A landscape with many valleys, sampled at points; each row gives a point and its height.
From any point a ball takes the steepest step (drop divided by distance) to one of its 5 nearest points. It stops when none of these is lower. Distance is the straight distance between rows; heights are no part of it.
q_715 h=252: [131 134 129 119 168 125 168 103  95 156 108 142  95  94 102 133  30 129
  84  75]
q_263 h=138: [179 129 175 145 146 134 166 110 146 147 126 120  95 109 142  74 115  71
 122  57]
q_506 h=245: [140 116  79  95  97 148 158 173 158 175 156  97 108 111 125 138 206 122
 131 173]
q_464 h=310: [104 100  77 102 102 149 139 188 149 134 155 116 163 100 125 153 188 146
 151 165]
q_319 h=846: [138 123 137  81 128  66 181  91 116 153 105 157 165  77 130 106  97 137
 131 151]
q_912 h=259: [120 102  78 113 115 158 147 178 165 147 161 123 134 131 138 149 187 117
 113 157]
q_810 h=145: [175 110 158 127 151 120 171  96 125 154 125 138  92 112 140  69  97  78
 107  87]
q_435 h=152: [196 129 139 124  86 154 151 129 170 187 130 105  68 160 158 104 157  89
 104 154]
q_664 h=323: [163 106 152 136  66  92 196 141 121 157 108 104 143  92 137 123 126  82
 113 131]
q_377 h=286: [ 74 120 113 158 116 124  80 152  89  91  96 147 151  93 110 180  95 204
 162 126]
q_673 h=108: [124 139 158 135 130 136 120 100 157 105 136 127 109 135 126  96 169 115
 146 118]
q_151 h=250: [173 141 144 105 122  82 189 105 147 158 138 138 103  36 178  80  84 119
 141  58]
q_918 h=220: [ 63 118  75 143 148 161 114 188 117  73 145 154 155 120 124 173 162 157
 124  96]
q_571 h=205: [134 129 155 103 155 109 176 110 144 132 111 135  98  46 127  89  95 119
 143  46]
q_131 h=151: [204  98 153 144 124 110 177 132 109 169 108 123 115 145 155 104  74  60
  76 112]
q_313 h=180: [137 130 133 133 128 142  98 107 131 119 143 134 127 179 153 108 128 128
 121 152]
q_609 h=293: [110 109 137 143 111 111 150 134 107 117  73 126 157 107 112 138  82 125
 120 113]
q_404 h=126: [ 68 147 130 132 148 128 102  99 114  84  93 121 139 134  97 121 114 157
 133 116]
q_725 h=186: [ 84 141  95 146 173 161 110 173 122  82 145 166 133 160 120 177 146 156
 105  81]
q_399 h=398: [175 127 123 102 114  47 199  95 124 171 133 156 136  67 158  90  81 116
 121 112]
q_103 h=308: [127 110 137 122  79 116 138 150 126 125 127 111 158 115 129 119 163 136
 130 150]
q_45 h=100: [173 149 160 155 105 167 138 127 135 124 115 135  74 153 147 125 140 113
  84  69]
q_335 h=170: [ 87 138 108 143 120 155  96 172  99  97 112 146 135 117 126 161 120 188
 112 105]
q_74 h=96: [191 104 171 157 103 119 190 135 132 159 119 111  86 119 157  98 102  61
  97  76]
q_169 h=378: [121 100  82 135 128 140  72 152 130  97 160 169 161 138 142 151 133 178
 171 178]
q_368 h=174: [142 133 145 124 191 122 145  85 109 140 116 152  84 124 117  94  76 110
 109  75]
q_830 h=303: [166 121 126 124  68  93 146 167 115 181 128  93 178 112 141 165 130 100
 145 205]
q_415 h=375: [138 114 133 146 111 127  89 154 105 110 111 137 144 128 153 136 100 149
 133 155]
q_851 h=417: [130 133 154 114 106 110 145 139 133 133 150  70 137  81 101 102 195 110
 182 156]
q_530 h=240: [ 86 130 118 138 152 111  69 119 110 101 106 129 174 150 124 125  99 156
 155 148]
q_217 h=50: [151 153 123 143 173 153  71 109 127  99 142 160 100 213 155 152 106 149
 115 120]
q_889 h=88: [102 148 149 154 114 143 135 136  89 123  96 110 104 124  89 143  73 143
  94  69]
q_216 h=290: [156 117 173 131  76 108 174 134 145 155 123  90 132  75 125 101 164  90
 144 136]
q_122 h=416: [106 109 138 107 109  77 147 131 103 134 100 125 185  86 123 120 107 115
 143 149]
q_31 h=86: [ 84 144 156 144 149 132 119  84 113  93 100 115  96 121  83 127 120 135
 126  73]
q_200 h=223: [ 83 116 105 130 109 154 116 183 102  93 105 150 139  97 141 166 147 183
 111 102]
q_535 h=194: [ 73 113  61 111 161 158 119 138 183 115 186 155 172 154  89 169 192 148
 163 158]
q_819 h=520: [142 121 131 112  66 114 160 163 141 156 140  82 145  80 119 135 196 130
 155 168]
q_585 h=242: [ 95 130 133 136 155 134 132 129  89 135  93 118 125 110  88 158  38 149
 111  92]
q_686 h=358: [ 91  79  76 152 123 126  88 182  96  89 128 184 155  89 135 175 144 188
 161 151]
q_966 h=177: [119 129 103 113 109 141 114 130 142 113 157 131 142 147 141 131 152 153
 135 172]
q_312 h=114: [ 53 147 129 134 112 138 126 122 108  78  94 108 124 103  87 143 122 179
 125  92]
q_258 h=185: [156 143 162 143 160 137 125  91 104 132 115 129 116 181 134 112  81 100
  85 104]
q_586 h=438: [106  60  45 165 170 153  90 165 140  93 150 192 154 152  96 184 146 143
 188 169]
q_694 h=189: [176 142 133 101 173  99 164  70 118 158 109 148  92 102 150  89  58 125
 100  88]
q_619 h=414: [135 108 132 120  32 113 172 185 127 144 115 101 162  81 139 148 169 131
 117 177]
q_309 h=99: [ 74 163 130 139 127 161 120 160 101 100 124 155 103 130 110 171 124 177
  84  72]
q_247 h=288: [140 122 134 109 123 104 119 131 110 149 140 107 154 141 141 111 123 100
 146 197]
q_769 h=87: [106 162 146 135 136 151 106 116 125  84 136 151  95 172 127 138 149 143
  91  89]
q_660 h=168: [ 82 172 146 176 118 179 101 136 112 126 136 155  71 149  93 176  44 158
  73  77]
q_237 h=394: [125 124  42  93 142 159 131 159 163 175 157 113 148 135 107 148 202 133
 158 167]
q_845 h=169: [ 52 134 127 125 152 109  97  99 107  87  96 124 162 119 103 126 100 161
 162 132]
q_997 h=182: [103 147  99 142 170 127  56 109 121  84 137 160 138 167 133 140  88 166
 152 143]
q_352 h=367: [143 112 104 125  87 102 114 164 117 148 141 115 169 127 145 143 123 134
 156 205]
q_3 h=248: [ 57 149 151 131 155 146 132  98 109 111 121 120 104 114  60 158  36 143
 101  82]
q_478 h=121: [125 162 153 133 167 134 100  84 186  98 160 134  76 174 135 112 176 123
 132 117]
q_846 h=171: [ 93 127  70 143 180 157  93 151 150  83 154 173 142 175 133 177 146 153
 128 108]
q_537 h=127: [104 167 133 162 135 168  81 157  98 118 123 177  93 150 113 171  81 171
  95  88]
q_195 h=155: [114 124  88 128 157 171 114 147 164 111 159 148 108 178 146 153 164 124
 101 126]
q_67 h=95: [105 177 123 124 174 144 100 129 149  86 152 171  75 192 118 154 139 149
  79  64]
q_512 h=183: [ 87 143 155 176 131 153 100 140  93 148 116 145  91 133  88 170  13 149
 107  85]
q_733 h=206: [129 144  99  91 143 143 110 106 172 132 170 108 119 142 114 124 196 145
 149 173]
q_925 h=258: [184 118 135 119  75 106 157 150 131 181 119  91 142 129 149 122 132  89
 122 168]
q_747 h=78: [128 166 163 153 137 148 130  97 114 112 115 127  83 147 104 115 110 125
 101  57]
q_204 h=353: [175 144  92  93 118 112 120 130 137 184 141  64 138 131 125 136 174 120
 175 220]
q_922 h=195: [180 128 176 111 149 123 154 123 163 180 146 105 116 108 127  90 141  62
 158 145]
q_724 h=156: [127 150 130 133 157 134  79  84 151 109 161 126 124 202 141 112 142 137
 121 151]
q_149 h=257: [ 86 118 143 127 100  95 165 131 110 111  92 110 154  78 114 105 135 127
 140 122]
q_795 h=85: [155 150 137 143 143 166  94 121 129 116 139 153  97 206 162 152 122 140
  91 115]
q_495 h=149: [110 136 118 128 146 145  81 112 122  96 123 140 135 177 126 128 120 147
 128 134]
q_763 h=263: [ 65 115 126 126  65 115 119 164 107  93  97 123 174  82 116 146 135 187
 146 128]
q_367 h=52: [112 105  84 123 129 160 108 175 132 105 142 153 136 147 161 146 152 140
 110 133]
q_110 h=249: [165 135 116 100  95  72 153 152 118 172 126  66 173  89 123 146 168 108
 168 206]
q_157 h=141: [168 113 155 141 117 114 197 145 140 157 120 113 104  67 154  97 107  62
 121  50]
q_711 h=116: [ 85 144  90 100 175 130  90  92 175  77 175 160 133 187 119 132 177 178
 147 138]
q_868 h=69: [161 122 166 155 134 144 161 103 118 133 113 118 100 145 133  87  97 100
  93  73]
q_568 h=176: [ 98 127 124 112 113 133 117 121 143 100 160 114 136 121 119 109 188 156
 150 167]
q_555 h=192: [ 88  94  65 169 171 168 105 163 183  86 166 153 170 202  86 195 159 127
 166 118]
q_99 h=190: [ 87  95  59 120 146 163 110 163 160 102 159 158 166 143 123 164 164 154
 143 140]
q_61 h=113: [103 142 117 117 147 143 112 112 159  94 162 131  92 162 129 124 179 154
 115 123]
q_444 h=224: [103  87  78 125 113 150 110 196 119 102 134 155 158 107 147 165 152 168
 141 133]
q_703 h=397: [148 121  50 109 115 154 119 175 161 190 155 128 127 150 139 145 164 119
 128 175]
q_573 h=128: [197 109 171 141 135 110 179 121 154 162 135 121 104  99 142  83 124  60
 126  81]
q_27 h=212: [ 63 128 136 128 150 127 117 113  97 101  78 116 139  97  79 161  54 154
 115 100]
q_511 h=267: [135 131 121 102 119  96 114 123 114 143 146  83 169 120 114 124 153 128
 156 202]
q_562 h=230: [ 66 101  76 132 123 151 110 188 115  77 131 154 159  92 125 161 164 172
 137 115]
q_300 h=271: [117 104  60 116 152 161 109 157 163 142 171 147 164 137 130 162 160 142
 167 172]
q_772 h=289: [173 124 163 100 133  81 191  99 141 176 133 146 125  59 146  78 105  95
 146 105]
q_636 h=81: [174 117 163 160 113 132 184 127 113 123 109 100  84 106 129 103 112  87
  99  50]
q_83 h=225: [179 130 164 133 152 129 125  92 169 164 154 104  82 158 142  88 142  68
 125 145]
q_765 h=184: [172 117 151 148 116 146 118 131 114 137 112 128 126 160 158 125  96 120
  95 133]
q_336 h=94: [147 144 138 137 126 162 110 121 123 110 121 142  81 165 153 130 126 126
  79 102]
q_751 h=233: [ 98  85  61 137 152 155 101 170 141  89 161 181 176 132 123 170 148 182
 166 154]
q_965 h=142: [171 128 178 137 164 132 148  83 151 143 137 128  95 133 151  71 107  64
 128  96]
q_741 h=251: [107 143 139 141 165 131  87 106  96 122  91 134 141 142 113 145  59 139
 126 113]
q_152 h=107: [ 85 151 107 114 143 135  99 104 159  72 163 136 118 151 133 130 191 163
 131 122]
q_570 h=207: [139 136 134 163 139 146  88 129  98 122 100 142 129 172 141 143  77 145
 115 127]
q_790 h=215: [132 131 143 112 164 116  96  87 133 132 151 119 139 165 137  96 121 100
 141 179]
q_269 h=117: [102 150 122 126 162 116  86  77 163  72 172 142 104 193 130 115 166 161
 129 136]
q_982 h=80: [ 99 154 152 168 124 149 158 105 100 121 118 107  74 116  82 125  82 124
  94  43]
q_600 h=154: [155 108 140 138 120 112 160 139 102 136  94 125 144 121 140 116  90  97
 101 112]
q_984 h=410: [116  97 127 142 104 102 107 157  87 114  84 139 170 116 140 143  86 141
 141 141]
q_504 h=172: [128 151 167 134 170 130 110  72 128 105 135 129  95 182 122  98 122 110
 125 110]
q_316 h=110: [ 46 161 153 145 112 173 113 138 116  98 106 126 103 122  81 168  83 186
 110  73]
q_519 h=241: [148 123 125 140 127 140  99 137 129 123 123 135 135 167 162 127  99 138
 135 158]
q_688 h=231: [ 64 110 127 115  96  89 116 128 100  95 105 112 180  88 116 122 135 145
 167 153]
q_969 h=148: [ 84 132  92 110 102 136 103 133 128  94 157 124 154 116 125 130 164 171
 152 161]
q_855 h=140: [ 93 137  89 118 186 149 106 141 164  78 165 146 115 190 126 161 171 137
 102  86]
q_183 h=322: [116 111 139 132 139 109 159 129  79 142  78 136 147 110 126 135  59 120
 105 108]
q_34 h=150: [ 91 120 150 129 122 110 135 101 115 101 117 118 129 109  97  95 155 123
 142 110]
q_608 h=227: [196 112 170 137 136 141 142 104 159 178 136 102  76 165 142  81 124  46
 117 141]
q_843 h=208: [150 159 105 167 185 173  70 156 120 120 172 201  78 209 133 178  95 155
 105 107]
q_96 h=421: [164 104 157 121 106  89 180 126 121 171 122 109 154 100 127 112 124  79
 127 160]
q_436 h=216: [123 158 142 151 172 142  91 105 101 127 111 138 119 169 114 148  47 131
 105 107]
q_328 h=106: [160 122 145 133  85 162 151 129 146 136 124 120  64 135 149 122 163 112
  87 112]
q_326 h=247: [ 58 128 117 145 113 121 104 147  97  89  84 120 169 102 110 152  96 176
 146 124]
q_522 h=164: [201 109 167 101 162 112 168  97 146 189 150 147 100 118 150  74 107  62
 126 128]
q_193 h=187: [119 170 142 140 190 135  69  60 128 104 129 147 100 204 127 118 103 129
 114 122]
q_867 h=235: [124 126 142 123 143 124 114 112 104 113 103 131 137 143 139 111  86 116
 120 122]
q_315 h=388: [118 111 150 117 109  73 175 128 126 138 109 121 160  65 106  95 146  92
 147 132]
q_526 h=90: [114 168 135 143 139 175 101 141 112 104 141 149  88 161 124 173 119 156
  75  70]
q_414 h=111: [ 62 138 117 132 118 135  97 114 111  68 108 123 145 119 112 128 150 171
 136 117]
q_357 h=153: [151 174 151 121 121 144 111 111 198 148 159  96  85 133 138 104 188 100
 168 152]
q_150 h=72: [145 128 167 152 124 136 149 105 136 115 109 107  93 137 128 100 142  97
 114  83]
q_253 h=103: [100 141 128 140 112 146 106 129 111  91 106 134 123 140 132 136 119 164
 112 105]
q_639 h=83: [141 129 147 138 141 127 177 110 104 134  92 114  95 113 108 111  70  98
  91  53]
q_744 h=285: [ 97 146 138 106 182 123 156  84 106 135 108 133  91  95  98 133  50 153
 106  89]
q_803 h=213: [201 124 150 102 138  81 181  80 142 164 128 153  92  89 176  79  91 119
 119  94]
q_953 h=139: [149 139 123 124 147 167 116 125 175 129 153 137  69 194 165 137 159 108
  77 120]
q_120 h=210: [204 132 118 128 100 142 122 126 151 211 126 100  81 174 172 113 133  77
 106 182]
q_643 h=101: [136 124 151 158  97 110 178 132 105 126  92 102 111 106 117 122 108 114
 103  59]
q_915 h=222: [156 124  99 103  87 133 126 154 147 172 148 109 121 131 154 133 168 131
 113 181]
q_349 h=228: [186 146 179 144 107 167 137 113 197 173 138 103  57 152 151  75 147  67
 138 122]
q_617 h=173: [182 128 152 152 135 161 112 132  99 142 107 141 107 178 143 131  61 111
  99 105]
q_582 h=163: [138 128 154 137 141 112 175  99 130 127 105 116  86  71 111 102 106 108
 133  39]
q_898 h=282: [155 138  87 100 104 125 131 143 142 161 155  84 126 102 116 140 196 140
 158 183]
q_408 h=444: [154 144 154 115  90 112 156 145 154 151 139  77 128  69 110 111 188  91
 176 158]
q_679 h=112: [ 86 173 124 129 165 133  81  94 135  61 144 149 101 184 120 139 143 180
 121 110]
q_24 h=46: [144 103 166 134 102  87 195 132 132 140 125 116 152  63 128  96 134  88
 147  93]
q_518 h=131: [166 108 166 136 128  93 174 121 117 150 116 112 120 124 131  93 118  82
 114 122]
q_849 h=203: [ 84 133 125 123 130 121  93  95 126  97 135 109 154 150 120 112 142 150
 155 150]
q_447 h=77: [144 120 161 136 138 118 143 101 119 122 114 123 111 135 124  90 113  94
 121 101]
q_640 h=376: [151 122  72 117 133 160  89 136 159 145 160 157 143 166 157 141 132 149
 147 184]
q_187 h=197: [130 114 137 149  68 134 151 152 109 111  96 121 125 112 137 141 144 144
  97 105]
q_649 h=254: [152 109 145 127  91 121 134 144 116 152 128  97 145 134 145 117 134 107
 134 173]
q_503 h=325: [ 75 127 133  94 173 105 135  92 110 117  88 136 135  95  92 129  66 146
 128 106]
q_943 h=255: [ 75 118 121 125 116  98  94 140 105  99 102 136 185 107 122 132 117 157
 165 159]
q_348 h=89: [ 91 158 115 143 143 147  92 123 114  82 124 149 114 164 118 144 113 177
 109  90]
q_749 h=305: [164 105 135 141  56  97 147 175 118 153 106 123 174  97 154 154 124 113
 128 165]
q_19 h=47: [171 105 151 152 100 101 189 140 105 143 101 112 120 123 132 109  93  90
  89  84]
q_428 h=295: [165 157  72 101 119 125 137 141 167 197 136  85 117 109 119 132 232 128
 166 168]
q_546 h=175: [122 135 140 143 114 126 127 126  93 122  87 120 133 131 122 137  99 138
 111 108]
q_960 h=48: [105 102 126 144  92  79 139 154  97 129  95 135 195  90 130 148  96 119
 146 155]
q_449 h=284: [146 110  93 154 163 175  75 166 122 118 137 184 110 163 157 160 118 164
 129 136]
q_479 h=133: [148 134 142 165 104 132 127 154  89 131  90 129 128 127 123 143  70 137
  93  90]
q_947 h=161: [148 134 161 123 178 129 118  64 139 128 126 138  91 173 142  86 118  71
 112 116]
q_901 h=234: [ 83 174 148 140 191 150 106  87 104 123 100 130 102 150  76 142  42 134
  96  89]
q_236 h=109: [129 155 119 141 182 166 114 141 155  99 160 152  82 202 146 158 147 132
  73  88]
q_804 h=275: [ 81 139 112 142 134 129  78 130 100  87 103 143 156 135 128 144 105 183
 144 134]
q_854 h=313: [103  96 101 124  77 131 136 203 116 127 134 128 172  94 146 150 151 161
 136 161]
q_113 h=159: [149 150 171 139 180 139 137  77 144 128 133 136  79 126 132  77 113  91
 128  67]
q_621 h=239: [ 97 131 106 108 135 111  77 108 117  96 145 123 181 142 127 116 127 162
 176 178]
q_552 h=243: [122 110 163 122 145 100 165  99 132 127 111 128 132  68 116  78 130  94
 150  77]
q_945 h=132: [116 152 145 120 134 131 116  96 169  95 168 125 101 153 117  99 181 130
 157 144]
q_100 h=265: [133 108  85 103  95 146 136 174 138 159 142 127 141 117 148 146 163 133
 131 177]
q_311 h=218: [139 112 151 125  67 126 156 148 134 118 129 109 118  97 142 113 171 121
 117 128]
q_731 h=396: [137 105 125 157  99  86 150 163  87 137  74 131 180  93 150 149  74 119
 115 134]
q_297 h=232: [131 130  76 106 125 149 137 144 175 160 159 120  99 140 129 123 201 114
 127 153]
q_10 h=146: [150 119 158 102 165 106 142  89 117 149 117 150 127 127 130  89  96 102
 114 134]
q_668 h=296: [117 105 156 140  78  92 180 139 116 124 107 109 162  71 118 114 144 114
 135 114]
q_534 h=136: [141 142 126 129 135 153 101  95 168 117 153 134  79 180 159 124 158 118
  95 143]
q_119 h=321: [148 139  77  86 121 128 117 137 150 153 155  81 153 125 115 148 192 160
 181 207]
q_133 h=130: [ 58 139  97 117 109 120  99 125 120  78 141 123 163 110 106 123 180 186
 154 143]
q_281 h=129: [145 141 142 130 135 140 112  98 184 117 167 124  85 167 141 117 185 113
 127 140]
q_89 h=102: [ 65 159 120 143 129 145 100 129 103  82  99 130 123 115 101 158 111 188
 122  96]
q_111 h=359: [131  95  64 121 134 164  93 168 155 145 163 155 140 151 144 165 151 143
 146 182]
q_390 h=361: [141 122 134 117  67  71 172 156 112 163 117  98 209  67 136 170 134  93
 144 197]
q_597 h=324: [147 123 146  99 141  88 172  86 124 154 122 161 123  89 138  78 109 109
 131 107]
q_752 h=236: [105 110  65 118 161 142  73 127 157 101 182 178 185 145 121 156 149 199
 196 177]
q_64 h=158: [179 120 169 137 102 125 161 121 152 166 130  92  85 118 144 102 151  75
 127 132]
q_189 h=122: [189 113 157 143  81 148 153 134 161 158 123 103  70 141 154 108 142  85
  87 120]
q_551 h=188: [168  97 158 132 116 118 151 117 127 156 119 112 127 142 150 100 110  79
 117 151]
q_516 h=162: [181 140 176 101 152 142 173 105 170 164 153 137 109  92 151  63 112  70
 150  74]
q_690 h=198: [128 130 154 167 139 146 108 148  82 153  86 137 128 129 110 150  38 130
 109  92]
q_44 h=472: [123 112 140 117  49  85 173 156 117 131 125  89 179  59 111 140 172 115
 145 151]
q_280 h=360: [111 112 116 125  77 118 109 164 110 116 137 119 183 104 146 147 141 156
 156 170]
q_207 h=120: [123 149 134 143 122 159 105 143 106 100 123 133 116 154 145 137 111 149
  93 111]
q_188 h=687: [128 125 141  89 104  52 187 118 108 161 120 148 207  53 129 128 124 118
 152 172]
q_740 h=157: [160 118 124 120 106 156 135 146 151 159 149 130  87 155 154 121 163 125
  92 161]
q_429 h=221: [141 133 111 109 111 141 113 111 150 151 163 100 129 138 137 122 165 132
 145 196]
q_878 h=124: [142 140 131 129 127 158 119 123 168 100 148 144  83 158 151 131 167 121
  96 119]
q_498 h=73: [145 132 160 150 113 142 146 118 106 122  97 119 100 128 126 114 120 115
  96  67]
q_520 h=82: [ 78 186 138 137 137 149 100 106 116  88 124 139  84 161  99 155 111 167
  97  76]
q_828 h=392: [161 106 133 144  81 119 126 180 110 144 104 134 157 126 169 155 111 137
 124 156]
q_524 h=199: [175 119 162 132  87 114 164 130 141 165 127  94 114 113 133  98 153  81
 135 155]
q_692 h=335: [141 116  61  91 115 151 122 168 149 176 165 122 149 124 135 154 171 138
 148 182]
q_73 h=134: [181 129 148 139 130 158 109 113 135 140 126 124 105 195 158 114 107 115
  94 137]
q_675 h=196: [185 155 184 104 146 155 131 110 190 190 149  92 106 119 139  78 149  43
 177 129]
q_301 h=246: [150 143 116 104 107 139 132 128 158 148 166  83 105 111 123 120 211 135
 164 166]
q_148 h=115: [103 141 138 161  93 154 131 154  92 112  91 125 122 107 106 164  97 178
  97  72]
q_665 h=260: [163 125  88  96  78 121 147 171 136 186 135  93 133 111 137 148 182 127
 139 200]
q_284 h=300: [ 90 114  79 145 140 119  64 128 120  91 134 169 168 121 135 149 119 194
 167 156]
q_816 h=147: [155 121 159 137 144 124 180 115 140 145 109 126  91  77 134  78 104  82
 131  49]
q_144 h=202: [138 143  91 133 201 161  78 150 154  99 162 185 109 209 141 168 121 163
 115 109]
q_592 h=143: [152 114 123 128 122 168 105 145 139 125 134 132 103 164 157 136 145 124
  88 133]
q_658 h=237: [177 121 153 103 134 115 128 106 136 186 146 101 122 147 141 104 125  69
 136 195]
q_887 h=384: [116 130 136 171 131 126  87 152  82 123  85 149 133 129 120 166  71 164
 145 126]
q_835 h=283: [121 106 139 152  74 134 129 171 101 104  97 128 146 105 135 150 123 154
 119 111]
q_888 h=411: [108 111 115 112  68 128 149 177 131 123 141 112 148  85 134 138 199 148
 129 154]
q_926 h=123: [109 138  94 110 137 136  94 102 155  97 175 139 148 161 130 122 170 158
 148 155]
q_949 h=309: [120 103  66 115 125 136  88 144 138 126 172 144 177 131 132 148 141 175
 181 204]
q_939 h=125: [185 100 143 143 112  95 193 135 105 169  98 133 147 117 157 130  67  72
  78 107]
q_288 h=219: [178  92 145 144  82 101 172 151 120 177 103 120 169 116 157 134  93  69
 102 154]
q_831 h=105: [128 163 148 164 126 165 102 143  92 129 116 150  99 159 120 151  74 153
  91  84]
q_307 h=253: [138 114 144 116 132 109 133  98 121 143 134 104 136 134 118  98 129  99
 135 170]
q_139 h=217: [157 119 154 126 122 122 132 100 145 154 146 104 112 141 130  88 142  86
 132 160]
q_47 h=191: [122 147 143 141 163 135 109  94 105 117 113 123 121 169 119 110  98 125
 106 106]
q_574 h=98: [ 99 156 156 146 140 135 107  95 134  81 127 116 104 137  98 103 161 133
 137  94]
q_895 h=287: [114  94  61 153 175 156  80 155 126 105 154 190 139 149 134 179 130 166
 151 141]
q_488 h=226: [122 132 103 109 147 125  71  99 142 117 166 116 153 178 126 122 144 147
 165 198]
q_768 h=144: [ 96 125  77 122 167 157  89 125 164  84 166 172 145 172 128 153 158 173
 140 140]
q_170 h=355: [100 112 132 114 136 104 125 120  99 126 118 124 159 113 123 105 114 126
 128 148]
q_781 h=525: [150 113 137 117  94  68 198 146  97 171 114 128 203  65 141 144 114  79
 122 163]
q_329 h=387: [153 102 155 125  92  77 210 137 122 162 112 111 168  65 120 114 134  78
 134 141]
q_427 h=79: [ 95 176 150 158 119 160 124 117 112 103 108 127  83 151  83 152  99 155
  81  58]
q_988 h=200: [128 143 149 112 211 135 117  65  99 131 106 153 100 167 127 104  57 118
 100  99]
q_500 h=238: [ 84 127 133 112 116  86 130 127 105 114 135 101 174 106 109 107 162 136
 162 159]
q_369 h=119: [171 128 139 134 109 153 130 116 161 150 139 107  77 161 155 102 165 107
 110 148]
q_457 h=302: [133 106 153 114 114  95 161 118 102 141 104 118 152 100 122 101 115  95
 120 131]
q_738 h=214: [200 108 148 122 129  77 199 118 121 174 128 144 130  91 157  92  97  85
 106 112]
q_907 h=160: [ 70 113  63 103 151 140  92 138 156  80 174 168 181 138 115 161 169 190
 160 149]
q_198 h=256: [127 131 166 113 134 116 135 113 145 131 142 106 130  98 108  87 158  96
 182 129]
q_145 h=244: [109 118 146 118 163  96 156  95 113 120  97 136 132 107 114 102  98 117
 120 106]
q_167 h=91: [136 170 138 130 183 131  81  93 154  80 154 161  79 223 128 136 135 146
 104 110]
q_287 h=135: [ 41 137 135 132 151 128 120  88 112  84  96 112 128 109  76 146  96 159
 136  95]
q_397 h=204: [158 137 107 105  91 154 143 153 161 181 141 104  92 123 147 129 200 104
 120 164]
q_137 h=167: [ 72 102  68 126 172 154 109 153 166  87 164 165 162 159 126 170 169 149
 135 113]
q_612 h=211: [142 143 105 160 178 170  64 154 120 112 148 193  91 182 145 176 103 168
 121 114]
q_124 h=137: [ 66 133  72 104 161 144  99 109 163  64 178 159 169 163 111 149 181 185
 151 141]
q_985 h=354: [136 108 139 138 116 101 143 139 103 137  87 134 170 122 146 130  85 122
 129 138]
q_425 h=193: [ 73 120 142 119 108 108 124 111 119  90 129 109 155  87  99 101 168 139
 167 129]
q_462 h=201: [114 149 112 167 148 159  65 148  92 116 127 180 101 153 128 185  92 184
 119 119]
q_66 h=104: [ 78 154 129 136 139 132  93  98 138  69 130 128 121 148 118 124 152 161
 137 111]
q_743 h=469: [148 113 146  89 115  74 173 128 103 166 121 129 191  88 126 130 127  85
 134 177]
q_695 h=179: [109 139  84  97 128 124  89 117 135 106 185 124 173 142 117 129 164 170
 172 191]
q_638 h=68: [141 123 141 102  96  91 158 137 106 151 136  85 174  88 108 129 164  99
 157 186]
q_983 h=166: [159 105 139 122 151 110 195 118 119 155 119 127  73  67 132  97  83  95
  99  37]
q_417 h=181: [190 155 136 116 117 128 132 125 168 197 137  66  88 127 132  99 180  78
 161 169]
q_8 h=294: [116 119 128 113  70  95 146 168 111 147 123 105 193  97 136 148 144 130
 148 188]
q_434 h=338: [157 134  31  93 125 140 147 182 145 201 142  95 147 106 115 151 217 118
 151 166]
q_79 h=97: [101 127 146 142 137 128 137  95 110  99  98 118 114 109 107 104 125 134
 119  80]
q_517 h=209: [ 34 110 121 126 148 104  82 128 106  81  84 133 181  99 100 141  96 170
 178 154]
q_362 h=75: [145 139 145 158 125 149 152 116  88 143 101 116  99 138 114 123  67 113
  75  67]
q_791 h=165: [ 62 152 131 126 175 136  84  81 108  86 107 127 131 151 102 140  93 158
 140 118]
q_852 h=178: [178 156 154 109 149 128 126  96 171 188 139  79 103 121 115 101 164  73
 174 169]
q_996 h=229: [134 126 128 114 159  93 167 100 107 147  96 142 118  94 125 109  55 134
  97  90]
q_209 h=430: [165 124 164  86 140  94 159 118 129 171 141 103 147  85 124 109 152  81
 156 170]
q_162 h=93: [153 114 160 150  93 131 150 129 124 122 115 112 112 131 140 108 143 111
  98 101]
q_416 h=370: [102 107 135 132  83 100 151 160 106 108  95 111 177 101 124 134 115 137
 131 125]
q_559 h=412: [183 127  24  92 115 141 131 180 146 215 131 108 139 120 124 151 184 129
 169 196]
q_125 h=415: [137 125 163 113  93  74 188 139 127 151 127 104 173  41 103 125 170  84
 169 148]
q_123 h=584: [137 120 153  96 122  55 186 100 124 150 122 148 136  35 127  96 105 124
 150 114]
q_910 h=92: [112 167 117 143 159 136  61 109 124  93 137 153 117 191 124 152  99 164
 120 116]
q_613 h=118: [164 146 129 153 177 174  66 148 137 119 157 181  98 211 161 172 104 142
 101 118]
q_446 h=516: [ 85 116 139  91 153  92 142 106  94 134  86 146 171  98 121 126  79 141
 129 140]
q_443 h=299: [150 109 160 115 115  95 160 122 135 149 130 105 138  97 117  98 149  84
 147 148]

Where does a ball stop that starts at each point below?
q_415 => q_217
q_83 => q_868
q_901 => q_868
q_675 => q_868
q_349 => q_868

Call two points neighbours if one is among the 5 nearest of the other. Go from one point of each pair to the other, from neighbour to neighbour, staying as low as possible. Name the highest point that can't be avoided.
q_960 / q_868 => q_985
q_217 / q_19 => q_910
q_19 / q_24 => q_552
q_367 / q_217 => q_592
q_868 / q_19 => q_636
